Points, in no order, along strands that fork and pass close to each other.
In the rows, zero is written as 128.
Two points are linked if the straight distance between their rows is under 125. Some points are linked to none.
Q_185: [ 86 125 168 166  85 137 137 162 126 169 140 146  98 149 102 160 139 176
 100 103 115 121 160 114 125 127 122 131 159 108]
Q_545: [164 136 141 150 175 151 126 107  98 120 115  73 134 150  70  96 107  84
 141 133 157 180  81 171 112 134 120 170  89 122]
Q_832: [136 116 131  92  98 108 155  99 184  60  94 115 163  93 116 133 159 185
 148 100 116  97 123 174 111 137 160 133 178 164]
Q_724: [104 139 179  82 149 125 129 134 161 129  89 138 126 119 114 150 117 125
 126 161 145 115  78 139  95 149 126 119 177 190]
Q_275: [114  94 121 159 146 155 139 155 129 197 127 152 145 156 197 143 156  94
 110 146 149 128 163 112 142 129 126 127  27 117]
Q_233: [121 171 137 121 163 157 125 151 133  94 117 165 113 112 150 115 127  96
 130 166 160 115 147 110 154 105 111 141  97 101]
Q_104: [151 138 148 106 113  91 138 117 181  91 105 144 169  91 111 120 130 134
 151 129 153 140  74 146 112 168  99 145 136 167]
Q_299: [162 140 155 151 112 112 122 123 147 110 137 163 135  98  84 131 124 133
 133 144 165 136  95 120 139 164 108 130 134 175]
Q_87: [105 126 136 118 154 121 148 112 129 137 129 105 128 200 175 142  66  66
 108 155 127 113  94 121 131 109 107 111  97 105]
Q_987: [158  98  89 170 115 103 129  76 124 127 160 115 167 152 143  90  95 134
 141  88 112 136 121 136 112 148 102 123 136 122]
Q_357: [133 110  94 130 120 145 148  89 123 114 171  85 163 152 201 127 124  98
 149 100 102 128 164 102 152 118 110 120 103 125]
Q_13: [138 125  93 113 140 168 117 128  88 110 137 137 119  69 138  98 147 144
 142 129 173 125 150  69 120 144 151 121 111 162]
Q_675: [129 149 180 131 175 141 144 124 124 113 111 132 175 159 142 135 123 124
 100 140 140 148  86 142 125 137  84  97 153 105]
Q_105: [151 129 122  93 154 115 169  88 138  82  89 145 179 115 152 131  96 114
 148 166 173 101  80 148  82 112 123 141 109 141]
Q_170: [139 114  94 103 123  98 188  88 214  88 117 142 218 114 161 138 128 130
 162 101  89  94  96 177 108 126 135 132 128 121]
Q_576: [116 148 104 156 182 162  87 123 100 190 137 141 121 154 170 105 123 113
 115  93 122 143 192  97 142 173 141 127  81  83]
Q_38: [157  94  96  75 111 156 165 136 123 133 157 107 143 128 222 199 106 117
 123 136  82 125 122  94 170  82 122 122  61 115]
Q_427: [165 115  83 156 141  83 161  62 161 120 143  92 206 167 131 114  87  97
 157  87 105 111 103 146 119 144 115 115 112 130]
Q_219: [169 151 133 144 177 155  89 139 115 142 141 158 101 150 129  92 139 113
 150 132 169 164 114 113 117 112 108 148 113 110]
Q_341: [104 109 141 100  26 130 146 123 132 130 130 146 104  76 130 158 165 182
 106 135 110 107 153 121 168 148 175 100 155 177]
Q_542: [107 201  83 179 154 160  76 161 151 204 123 155 108 156 118 118 180 136
 141  91 155 122 155  57 145 130 165 126 109 104]
Q_602: [143 118  82 149 171 185 102 117 100 147 141 143 101 116 145  88 156 166
 136 103 142 116 155  84 122 108 149 110  96 135]
Q_754: [125 128 103  97 152 166 163  86 111  92 141 116 144 110 183 103 134 113
 148 138 166 118 125  79 128 142 134 138  92 161]
Q_131: [120 109 111  80 181  79 120 131 135  74 123  83 150 154 126  98 107 112
 119 148 117 157 146 152 116 151 126 121 132 114]
Q_624: [127  78  65 105 137 151 161 115 147 114 191 118 154 131 159 151 118 110
 133 105 105 132 135 101 166 137 157 166  88 179]
Q_452: [121 185  38 124 114 132  63 175 115 136 136 160  85  98  93 134 179 158
 151  82 157 126 168  58 141 122 176 162 132  91]
Q_759: [103 126 135 121 133 131 138 119 138 101 148 113 149 125 146  97 119 108
 141 128 147 155 117 127  91 147 107 155 157 140]
Q_61: [112 108 102 117 119 107 142 126 153 124 147  85 121 141 143 190 131 173
  88 123  59 134 172 107 138 117 133 102 141 139]
Q_749: [138 127 180 143 116 170 123 137  96 132  82 115 140  89  71 113 158 124
 146 143 168 158  58 177 107 115 129 138 188 145]
Q_168: [137  80 114 140  82 149 149 169 134 149 163 135 155 112 181 178 169 145
 111 131  75 153 195 144 152 114 141 142 136 126]
Q_588: [146 128 141  88 129 124 120 129 137  76  94 149 118  66 106 138 125 155
 133 143 120 121 134 134 116 123 139 148 158 163]
Q_741: [117 113 120  72 153 116 160 129 147  70 143 105 159 106 160 131 139  99
 148 138 143  99 120 111 140 141 146 143  98 182]
Q_622: [126 128 156 103  64 135 150 121 160 130 121 143 147  63 168 181 165 166
  82 138  68 113 146 159 158 171 150 115 138 179]
Q_164: [146  92 128 174 143 144 144 131 133 190 126 181 145 199 178 144 142  93
 119 141 160 123 112 135 159  96 109 141  54 131]
Q_273: [147 114 149 178 109 111 142 108 127 121 141 134 155 144 102 113 121 159
 127  86 127 119 105 153 117 133  93 127 160 127]
Q_874: [137 141 114  88 122 109 107 149 106 104 161 127 108 121 150 133 100 134
 120 130  98 152 158 107 100 118 139 129 167  99]
Q_431: [106  71 102 178 113 149 127 147 141 148 158 103 138 126 144 139 101 126
 105  86  75 146 192 123 148 109 130 141 110  97]
Q_887: [113 116 120 166 170 149 138 105 117 159 164 133 127 180 122  97 121  85
 128 114 140 122  84 153 139 145 110 155 113 153]
Q_983: [106 165 128 152 155 123  87 170 147 195 116 156 116 154 143 198 161 144
 105 123  77 143 163 123 146  94 119 118 151  79]
Q_381: [116  76 104 129  91 161 149 137 112 110 146 135 117  86 128 152 140 189
 104 106 101 109 164 110 152 113 136 116 121 137]
Q_627: [162 150 145  71 159  82 146  80 142  70 106  86 136 140 163 143  96 115
 127 166  89 113 116 187  95 111 145 112 157 130]
Q_631: [122 137 156 131  84 142 166 118 181 145 119 161 149  80 170 184 148 124
 113 178  97 103 122 145 153 127 135 118 108 180]
Q_802: [130 122 158 126  77  94 162  73 182 106 112  97 149 123 150 164 111 175
 113  85  50  81 139 178 104 130 140 125 179 129]
Q_846: [115  88  97  85 108 139 175 151 167 120 165 136 153 110 168 180 145 117
 123 152  75 121 137 128 172 120 152 157 105 176]
Q_369: [159 145 160 142 105 107 121 111 132 103  91  79 121  86  62 124 143 144
 171 128 148 150  85 177  96 126 102 163 118 148]
Q_772: [132 110  99 106 129 109 160 110 140  86 155 119 153  76 114 105 122 117
 168 104 139  86 114 123 117 159 154 162 102 195]
Q_279: [ 74 105 139 135 161 158 151 131 145 131 111 145 168 150 165 140 132  90
 125 137 160 117 152 104 142 122 117 141 120 165]
Q_900: [181 141 149 148 152 138 160 113 119 115 103 115 187 136  80 122 110  84
 153 142 166 170  42 179  89 124 113 177 114 122]
Q_240: [129 101 150 152 143 128 148 125 150 141 126 151 183 144 151 163 133 148
  83 145 124 136 117 129 128 144  84  93 119 146]
Q_500: [150 132 156  91 165 104 129 134  90 127 121 159 135 153 205 123 129 101
 129 163 149 108 115 154 112  86 102 126 113 105]
Q_128: [142 110 128  83 122 116 158 117 125  95 138 165 187 108 214 141 148 127
 133 143 105 112 125 166 127 119 118 130 130 135]
Q_626: [119 127 124  89 129 116 168  96 141  74 101 135 159 159 191 109 108 120
 126 155 188 129  81 123 107 125 105 144  85 114]
Q_848: [143 139 129 102 145 146 134 148 143 122 137 179  93  84 169 164 140 155
 101 167  78 100 138 133 151 101 137 115 106 134]
Q_841: [120 136 174 133 122 119 165 108 148 136 126 124 131 122 100 151 111 149
 126 124 113 104  58 154  69 153 135 138 181 170]
Q_77: [119  93  74  83 139 121 119 124 125 107 148  68 133 130 156 160  83 127
 118 113  56 129 163  94 154 104 130  88 135 113]
Q_24: [ 83 129 160 103 155 124 112 158 147 116  91 102 108 106  62 123 110 118
 136 132 147 124  96 141  95 141 140 153 151 160]
Q_697: [ 81 105  86 135  87 148 113 156 129 142 120 168  99  95  99 125 159 176
 116 115 127 112 169  97 174 125 142 105 132 126]
Q_119: [152 165 117 144 163 152  73 137 145 161 144 120  95 159 161  92 123 104
 148 105 119 149 136  84 126 100 106 122 111  72]
Q_998: [ 86 157 171 110 104 132 110 127 136 150  94 156 103 122 131 130 168 169
 102 130 111 139 111 162 123 160 114 122 207 131]
Q_278: [152 133  98 127 166 153 129  80 120 117 118 163 137 151 160  81 110  98
 133 135 182 148 131 125 158 172 116 176  66 126]
Q_270: [113  89 108 145 143 158 177  84 144 117 135 120 184 168 204 146 101  97
 128 121 139 113 152 105 135 126 117 145  81 147]
Q_453: [ 92 134 128 122  84 122 113 117 144 118  99  81 111 108  34  93 115  92
 152 142 199 163 120 109 139 167 171 139 147 182]
Q_355: [111  90 120 104 107  97 157 100 165 110 139  68 149 135 148 160 119 171
 122  91  74 109 133 132 106 127 135 109 152 152]
Q_454: [167 143 147 125 135 113 124 122 123 130 151 162 104 130 182 143 135 137
 112 152  60 118 151 166 137 100 125 123 141 109]
Q_213: [ 85 143 143 127 134  94 129 135 132 121 140  87 109 137 116 133 105 149
  89 124  94 117 138 123 106 149 117  86 127  91]
Q_31: [152 114 119 144 147 110 100 168 150 209 129 126 114 168 165 185 162 129
 104 143  71 152 178 136 131  85 113  97 104  97]
Q_935: [114 118 142 133 118 153  98 148 116 148 123 144  91  90 100 118  92 156
 126 109 144 122 118 104  75 120 119 145 152 128]
Q_246: [166 157 146 134 135  95 183  77 151 126 144 113 163 170 160 162  69  87
 148 141  96  87  70 149  99 103 109 112 141 123]
Q_604: [159 123 127 117 109  58 156 110 127  78 119  85 172 107  95 109 124 141
 165  94 137 116 114 175  52 147 144 151 132 127]
Q_944: [101 156 185 108  49  92 133 140 111 120  92 131  72  88  68 114 151 138
 132 157 162  98 141 161 149 150 169 118 175 149]
Q_892: [120 151 120 151 168 151  78 132  85 177 116 103  77 141  83 114  79 120
 131  71 137 135 132  94 105 136 125 142 121  66]
Q_291: [138  98 111 100 128 170 158 117 133  87 141 140 167 104 203 157 142 154
 120 134  79 130 148 147 150  96 145 114 159 134]
Q_668: [121 114 165 168  79 114 137 152 141 148 144 163 126 122 119 150 159 167
  98 121  95 114 162 159 150 148 118 134 138 143]
Q_12: [104 172 125 156 140 156  98 126  98 171 100 133  96 120  70  76 135  77
 136 146 211 149 130 106 166 159 160  96 113 141]
Q_471: [127 165 106 139 153 152 100 181 136 133 137 183 132 123 144 133 150 108
 127 132 136 122 173  78 160 128 139 138  82  96]
Q_980: [167 141 135  95 133  65 158 103 149  51 116  64 148 117 128 143  98 135
 145 120  96  97 127 168  79 141 158 122 141 118]
Q_666: [143 149 163 142 106 126 127 129 110 111  85  76 126 105  38 125 156 117
 147 158 170 205  78 152 109 140 118 142  97 169]
Q_635: [155 150 123  90 164 135 154 116 122  52 145 119 128 114 162 118 119 123
 125 166 138 123 130 135 148  90 118 127  87  95]
Q_148: [142 120 108 117 126 124 158  90 110 128 128 164 144 165 219 123 112 105
 136 133 176 106  86 107 110 111 104 141  60 125]
Q_824: [ 98 123 130 187 149 178 107 157 103 186 142 163 133 152 138 104 135 121
 102 107 145 122 156 116 140 149 130 113  98 115]
Q_945: [129 188 175 143 111 143  86 182 111 164 107 155  77 105 100 123 173 148
 147 116 170 122 138  77 115 109 137 105 154 116]
Q_65: [106  93  83 152 145 130 128 119 123 146 170 159 119 137 123  96 135 116
 118 151 138 127 129 134 131 165 138 136  97 170]
Q_909: [167 144 126 129 164 153 112 122  95 104 120 116 123 136 129  94 114  92
 143 159 168 191 118 142  86 115 115 163  92 105]
Q_135: [ 88 143 144 154 140 171 112 141 114 161 107 138 107 109  67 112 116 113
 121 139 185 131  95  92 145 153 135  99 146 160]
Q_430: [151 123 163  89 125  81 124  94 156  92 102 129 128 106 110 134 125 171
 134 114 102 108 127 176 104 128 139 165 181 166]
Q_584: [119 143 142 104 102 155 144 145 144 111 120 190 112  78 172 145 139 120
 120 194 126  93 120 129 170 115 143  89 111 154]
Q_811: [ 88 117  96  70 117 141 168 151 136 110 153 139 141 113 168 142 160  97
 133 162 146 106 124  99 188 138 149 136  85 177]
Q_543: [133 116  87 121 146 129 122 157 132 132 167 135 134 161 198 138 142  96
 117 138  93 136 176 118 177  95 125 128  70  76]
Q_71: [ 64 105 109 118 122 109 113 124 151 137 126 114 105 129 102 123 144 167
 118 102 135 141 123  97 115 152  95 121 152 155]
Q_877: [128 131 123 138 176 146 144  74 158 106 134 113 159 167 143  98  95 111
 121 122 151 143 123 114 147 189 112 146  79 126]
Q_129: [134 159 171  94 163 109 154 118 145  78  97  83 134 135 115 124 127 113
 126 179 127 136 107 203  88 121 143 147 143 137]
Q_184: [153 150 158 117 162 116  94 166  62 153 116  99 118 146  88 127 139 121
 128 121 159 190 119 119  92 133 104 121 165  99]
Q_124: [108 175 111 131 148 131 100 164  86 123 134 123  73 103  72 112 139 104
 148 142 157 144 168 105 104 122 154 171 129 116]
Q_194: [ 80 121 118 107  95 112 102 155 155  93  90 124  91  81  42 107 116 158
 120 139 155 125 139 113 148 159 144 131 136 124]
Q_965: [150 142 152 130  86  91 140 119 160  90  71 118 166  72  59 106 144 137
 166 131 161 118  85 187 107 160 144 132 141 163]
Q_583: [122 189 111 165 184 141  67 155 122 187 139 124  90 158 121 143 118 114
 126  89 119 130 135  84 109  96 136 114 123  56]
Q_961: [ 88  99 142 141 127 143 146 129 153 128 104 129 170  94 124 129 143 123
 134 123 144  92 159 123 147 129 128  96 137 196]
Q_581: [106 108 120  87  98  82  99 146 122  98  87 111 102  88  59  97 155 161
 129 148 160 153 126 152 109 160 132 132 121 152]
Q_789: [125  65 106 151  86 133 149 113 117 105 163  99 148 121 123 134  96 173
 108  77 100 113 172  95 138 137 136 138 110 117]
Q_322: [121  98 122 147 143 130  95 112 111 143 110  70 129 169  86  97  59 131
 115  87 113 145 113 135 119 127 110 117 164  81]
Q_858: [132 126 139 159 122 133 143 109 149 121 127 179 180 130 135 112 132 118
 126 154 171 132  97 113 149 158  96 111 109 162]
Q_188: [116 106  92 147 121 140 125 118 100 112 166 135 103 114  87  84 109 139
 121 101 149 122 163 118 132 177 160 172 109 149]
Q_714: [181 135 113 133 112 100 110  97 102  94 135  65 144 155 142  90  56  74
 148 148 123 133 136 114 127 138 113  96 134  97]
Q_319: [163  76  87 137 100 147 167 125 134 117 177 114 171 137 187 176 110 126
 118 132  65 151 171 139 143  89 143 123 146 121]
Q_868: [132 122  76  94 127 187 141 148 111 142 147 163 127 143 217 122 155 111
 133 132 152 125 150  79 189 115 153 151  32 115]
Q_23: [174 162  99 117 143 139  87 172 105 112 141 154  85 103 124 106 170 182
 131 119 126 124 173 106 117  91 150 119 129  92]
Q_829: [154  97 133 138 114  98 142 106 105  83  85  65 161 136  50 107 111 163
 143  98 169 151 114 164  57 147 137 150 126 127]
Q_833: [159 190 175 120 148 128  94 153  86 134 112 115  87 112 107 128 169 143
 148 136 159 156 137 112  88 109 110 120 153 122]
Q_562: [ 57 129 115 126  84 110 102 158 114 149  90 162  89 107  52 124 138 170
 100 121 157 101 147 109 151 143 138 105 142 102]
Q_97: [173 104 136 157 104 102  76 140 106 155 154 134 107 158 135 117  89 138
 142  81  87 127 153 124 117 100 120 122 147  91]
Q_83: [119 121 114 144 132 140 129 187 139 147 157 153 142 113 161 170 169 118
 109 130  96 140 195 105 175 119 132 127  94 114]
Q_159: [113 104 162 181  58 112 155 125 151 144 122 156 155 121  83 124 148 168
 121  87 132 105 104 159 138 166 109 126 150 161]
Q_142: [ 73 112 134 113 127  88 134 131 132 113 112  69 112 168  75 125 108 171
 100  92 140 121 135 110  97 161 115 124 149 104]
Q_482: [163 103 136  88 112  80 124 134  92  93 150 122 153 103 158 129  89 132
 131 122  85 125 155 146  92 129 125 123 169 128]
Q_736: [122 140 157 112 160  84 119 137 123  84 112  82 121 155  88 106 134 118
 122 142 117 152 148 191 121 130 117 145 166 105]
Q_251: [123 114 125 136 151 133 118 114  89 108 103  79 133 110  75  94 119 143
 129 121 174 144 129 129  72 147 130 138 111 140]
Q_680: [157 106 108  87 104 109 184 105 158 107 141 105 157 151 222 187  96 117
 114 156  58 116 113 144 157  94 131 119  93 115]
Q_870: [112 128 167 137 139 174 119 185  77 144  93 116 121 121  48 116 144 103
 116 128 158 186  71 144 123 134 142 160 184 103]
Q_378: [124 127 166 114  52 142 121 135 107 114 124 146  69 102  83 120 122 188
 134 130 161 120 136 116  97 124 134 156 160 105]
Q_715: [117 112 130 124  83  96 134 130 123 150 146 114  79 181 118 174 125 189
  91 112  76 120 182 109 126 110 124 119 163  98]
Q_30: [140 121 114  90 104  95 117 117 111  93 129  87  87 124  95 116  96 152
 142 119 114 158 149 125  86 107 124 162 164  94]
Q_62: [161  94 172 112 106  78  88 121  87 145 114 129 110 153 111 143 110 179
 135  84 108 115 153 139 110 116  96 131 174  97]
Q_80: [138 100 174 122 111  96 112 118 121 113 115 133 108 135  77 122 123 172
 125 101 125 124 115 174 101 140  99 154 172 126]
Q_891: [ 75 106  95 122 154 159 121 126 138 128 138 117 121 101 164 114 115 137
 115 125 109 117 136 106 115 110 122 111 117 122]
Q_625: [139 105 135 115  88 137 143 113 112  89 139 134  95  78 114 136 131 197
 133 109 128  92 150 121 116 109 148 145 152 139]
Q_812: [109 130 131  84 106  96  90 140  94 124  96 104  60 156  67 143 114 160
 128 119 118 149 145 155  92 100 128 166 177  58]
Q_130: [128 132 158 154 163 191 122 142  90 147 100 113 135 117  54 105 123 105
 109 126 184 174  58 112 136 166 124 134 140 126]
Q_863: [146 147 150 173  95 161 101 157 142 151 141 163  86 123 115  96 175 163
 155 103 148 104 161  89 147  95 147 117 143 133]
Q_244: [137 101 128 152 114  93 137 111 144 134 131  91 176 172 181 145  90  97
 109 148  78 130 133 146 138 134 102  66 120 105]
Q_648: [136 153 179 110 130 122 116 138  88 132 107  63 118 134 104 126 102 111
 138 136 123 177  97 150  66 112 110 124 181  95]
Q_289: [110 193 105 146 152 150  57 179  85 199  95 157  99 128  66 111 179  89
 161 134 194 155  99  98 129 136 165 129 141 101]
Q_95: [137 163 175 152 118 103 134 122 112  99 145  88  98 116 141 120 118 143
 118 126  98 113 120 148 111 126  99 100 146  88]
Q_204: [160 146 163 139  90  78 147  71 142 124 108  88 154 141 122 144  77 130
 131  92  63  81  98 180  97 127 122 102 181 106]
Q_230: [140 118 113  63 152 115 161 101 145  72 133 123 135 171 192 149 109 127
 113 171  96 122 131 126 166  87 119 122 107 110]
Q_377: [103 142 153 124 189 107 108 151 109 158 124 126 109 142 129 141 159 116
 131 113 120 104 169 125 139 109 101 112 139 127]
Q_756: [120 116  98 125 121 126 169  91 192  89 131 149 173 103 151 107 118 116
 153 127 120  91  82 162 137 121 117 157  95 138]
Q_911: [106 137 152 142 119 123 111 148 107 147 142 129  77 163  67 129 123 158
 113  95 136 140 140 116 125 114 123 155 172  70]
Q_180: [103 139  61 120 143 136 102 134  86 123 142 125  90 124  92 104 132 154
 125 112 149 146 181  91 113 148 154 163 133 106]
Q_345: [147 143 173 133 151 156 127 128 123 152 107 159 116 119  89 119 150  96
 146 160 161 135  48 153 150 114 111 140 166 162]
Q_671: [116 137 124 144 127 147 105 138  61 152 102 107  92 118  53  92 153 125
 148 127 190 157 140 131  91 134 147 157 127 128]
Q_428: [162 164 170 170 130 106 186  87 144 150 160 141 161 154 146 174 126 130
 123 125  94 108  83 163  99 127 109 108 151 134]
Q_794: [100 140 166 116  43 106 130 119 148 146 105 164  84 106 100 139 145 156
 104 152 113  98 159 155 181 147 178 112 186 164]
Q_266: [153 107 125 137 131 107 125 106 126 159 133 122 127 200 195 145  92  90
 123 170  97 126 108 130 146  92  89  77 105  99]
Q_220: [129 145 181 146 130 124 117 146 108 175 121 151  89 124  88 132 178 131
 130 128 141 107  83 142 159 119 119  95 169 182]
Q_739: [168 119 109 136 102 115  83 163  94 134 162 148  77 132 122 108 131 170
 136  82 112 131 169 104 111 102 140 129 118  74]
Q_647: [ 91 130 184 125 176 131 129 154 152 124 131 129 127 139  97 128  87 101
 115 123 115 103 115 146 128 128 123 147 129 135]
Q_186: [123 150 106 126 120 146 107  94 111 140 117 123  90 106  79  79 125  83
 155 144 204 165 145  94 160 181 165 145 116 187]
Q_682: [166 127  91 121 134 121 128  78 110  85 146  87 153 139 199  79  91  98
 146 129 126 131 146 120 147 119 110 103 105  82]
Q_700: [107 112 105 153 171 159  96 105 113 160 120 107 120 158 113 112  58 118
 114  80 119 137 157  89 114 144 130 125 140  97]
Q_348: [145 134 128 158  86 155 119 175 156 161 151 159  84  98 148 151 205 165
 136 112  95 115 181 118 162  83 157 127 132 134]
Q_862: [140  85 151 168 120 118 133 133 122 173 133 123 157 144 161 175 107 136
  93 130  77 139 137 142 117 121  93  73 125 118]
Q_601: [110 112 122 178  83 138 153 112 156 167 168 143 127  97 145 137 151 123
 155 122 122 101 113 125 119 129 119 136 117 187]
Q_725: [121  94  84 147  92 113 169 112 171 133 160 143 173  92 163 135 132 131
 146 124  95 104 102 142 120 132 120 133  85 164]
Q_720: [149 149 140 140 158 120 163  97 139  92 111 113 194 138 127 103  91 108
 150 132 156 118  75 178  94 136 108 135 113 106]
Q_761: [ 72  99 133 171 127 161 123 136 146 176 112 140 122 118  91 139 126 126
 109 124 152 108 128 101 161 136 123  99 114 184]
Q_845: [165 165 148 132 131  90 169  80 136 121 142 151 151 122 150 157 161 149
 135 143 101  92 111 181 124 131 112 129 144 168]
Q_913: [ 99 132 153 140 166 131 143 146 133 157 174 132 113 180 137 133 106  79
 109 136 116 128  91 133 138 122 104 140 110 113]
Q_946: [159 137 118 136 151 155 112 104 107 105 103 139 137 125 117  77 141  82
 154 164 200 169 126 148 136 147 128 178  83 146]
Q_767: [136 175 145 129 172 160  84 181 100 182 110 151  89 134  69 125 182 113
 131 137 168 145  60 100 141 125 133 107 153 119]
Q_241: [174 135 177 128 131  86 130 105 128 134 126  89 155 164 117 142  51  74
 134 118  88 111  68 156 112 127 112 114 170 114]
Q_328: [155 127 101 116 109  88 203  81 195 127 109 124 218 121 186 190 127 131
 130 118  56  94 120 187 116 113 141 107 109 127]
Q_155: [ 72 143 136 122  97 127 112 137 153 147 120 141 108 117 132 131 188 159
 130 140 133 150 139 107 140 140 102 111 184 156]
Q_783: [117 186 141 155 159 138 103 185 141 161 131 176 128 160 141 155 156 129
  97 147 120 144 144 101 145 120 112  92 116  81]
Q_193: [123  96  91 146 123 174 131 128 131 157 146 164 145 109 200 118 152 107
 136 128 138 115 139  98 160 132 125 130  39 148]
Q_334: [130 119 157 136 186 120 132 113 114 134 135  79 141 172  88 101 122  88
 127 112 141 145  61 163 134 141 113 141 146 117]
Q_404: [160 113 146 121 146  90 134 121  91 114 149 142 177 127 189 131 100  93
 139 135 111  99 140 150 109 111 105 111 123 124]
Q_775: [168  96  94 100 115 121  89 131 105 124 122 117 122 118 175 150  69 128
 113 142  53 110 160 115 147  83 125  65 155 101]
Q_303: [122 149 199 115  93 144 123 117 117 143  78 119  99  98  85 124 155 161
 118 137 131 150  60 189 104 142 127 143 200 141]
Q_318: [131 131  93 100 144 141 135 128 135 115 151 153 116 170 200 121 117  82
 126 126 142 128 151  82 169 115 123 161  54  91]
Q_993: [120 120 109 159  72 148 139 151 154 152 178 161 106 107 152 136 181 119
 145 149 128 121 157 108 165 114 153 124 120 178]
Q_163: [127  72 118 201 126 156 122 144 125 188 163 142 136 149 151 125 135 115
 122 102 111 126 153 141 127 111 127 132 102 124]
Q_309: [113 181 108 159 171 184  89 138 155 187 114 186 116 164 114 120 167 107
 138 131 177 148 123  66 167 130 142 135 115 122]
Q_36: [181 133 129 146 159 144 107 134 130 121 153 181  95 141 153 100 157 142
 146 151 118 130 127 152 115  78 119 126 137 114]
Q_528: [144 131  89 115 125  97  92 133  89 118 157  99 106 155 136 110  64  81
 126 141  87 144 159  97 120 124 139 103 146  91]
Q_907: [ 95 152 100 100 101 157 132 168 140 133 152 172 113  92 165 136 167  95
 139 172 133 118 141  86 190 113 157  98 106 149]
Q_400: [120 120 157 128 101 135 138 152  84 126  88  61 120 138   4 133 152 129
 125 128 177 183  67 135  96 157 154 160 131 164]
Q_206: [111 167 141 157 149 152 104 167 135 185 131 195  89 159  99 122 167  92
 125 158 159 137  89 107 189 129 128  98 130 138]
Q_314: [151 100  99  98 161 101 137 115 122  72 145 113 180 136 146 118  93 138
 103 140 123 141 148 109 115 155 130  99 108 125]
Q_849: [ 64 141  73 109 125 121 101 147 153 117 104 146 103  85  73  90 132 118
 118 158 152 131 134 108 178 155 156  99 115 137]
Q_526: [118 195  88 158 141 119  74 175 126 165 133 146  96 148 105 140 163 161
 139  81 143 126 161  75 114 114 152 141 135  62]
Q_478: [ 81 136  50 102 152 161 113 135 137 131 117 171  97 112 122  90 137  89
 134 174 174 133 141 107 175 145 162 140 100 138]

A fork is a point with three links. Follow the links from the first point to the second and name the forks in between, in order.
Q_31, Q_500: Q_471 Q_83 Q_404
Q_180, Q_322: Q_887 Q_545 Q_909 Q_219 Q_583
Q_135, Q_233: Q_874 Q_404 Q_83 Q_471
Q_155, Q_911: Q_749 Q_135 Q_874

Follow the links from the first point to the second, and from the first to the third. Name the last point that the two ways share.
Q_892, Q_648, Q_129: Q_219
Q_812, Q_935, Q_163: Q_625
Q_369, Q_584, Q_24: Q_913
Q_671, Q_526, Q_278: Q_909
Q_588, Q_168, Q_71: Q_874
Q_12, Q_355, Q_404: Q_874
Q_724, Q_278, Q_314: Q_887
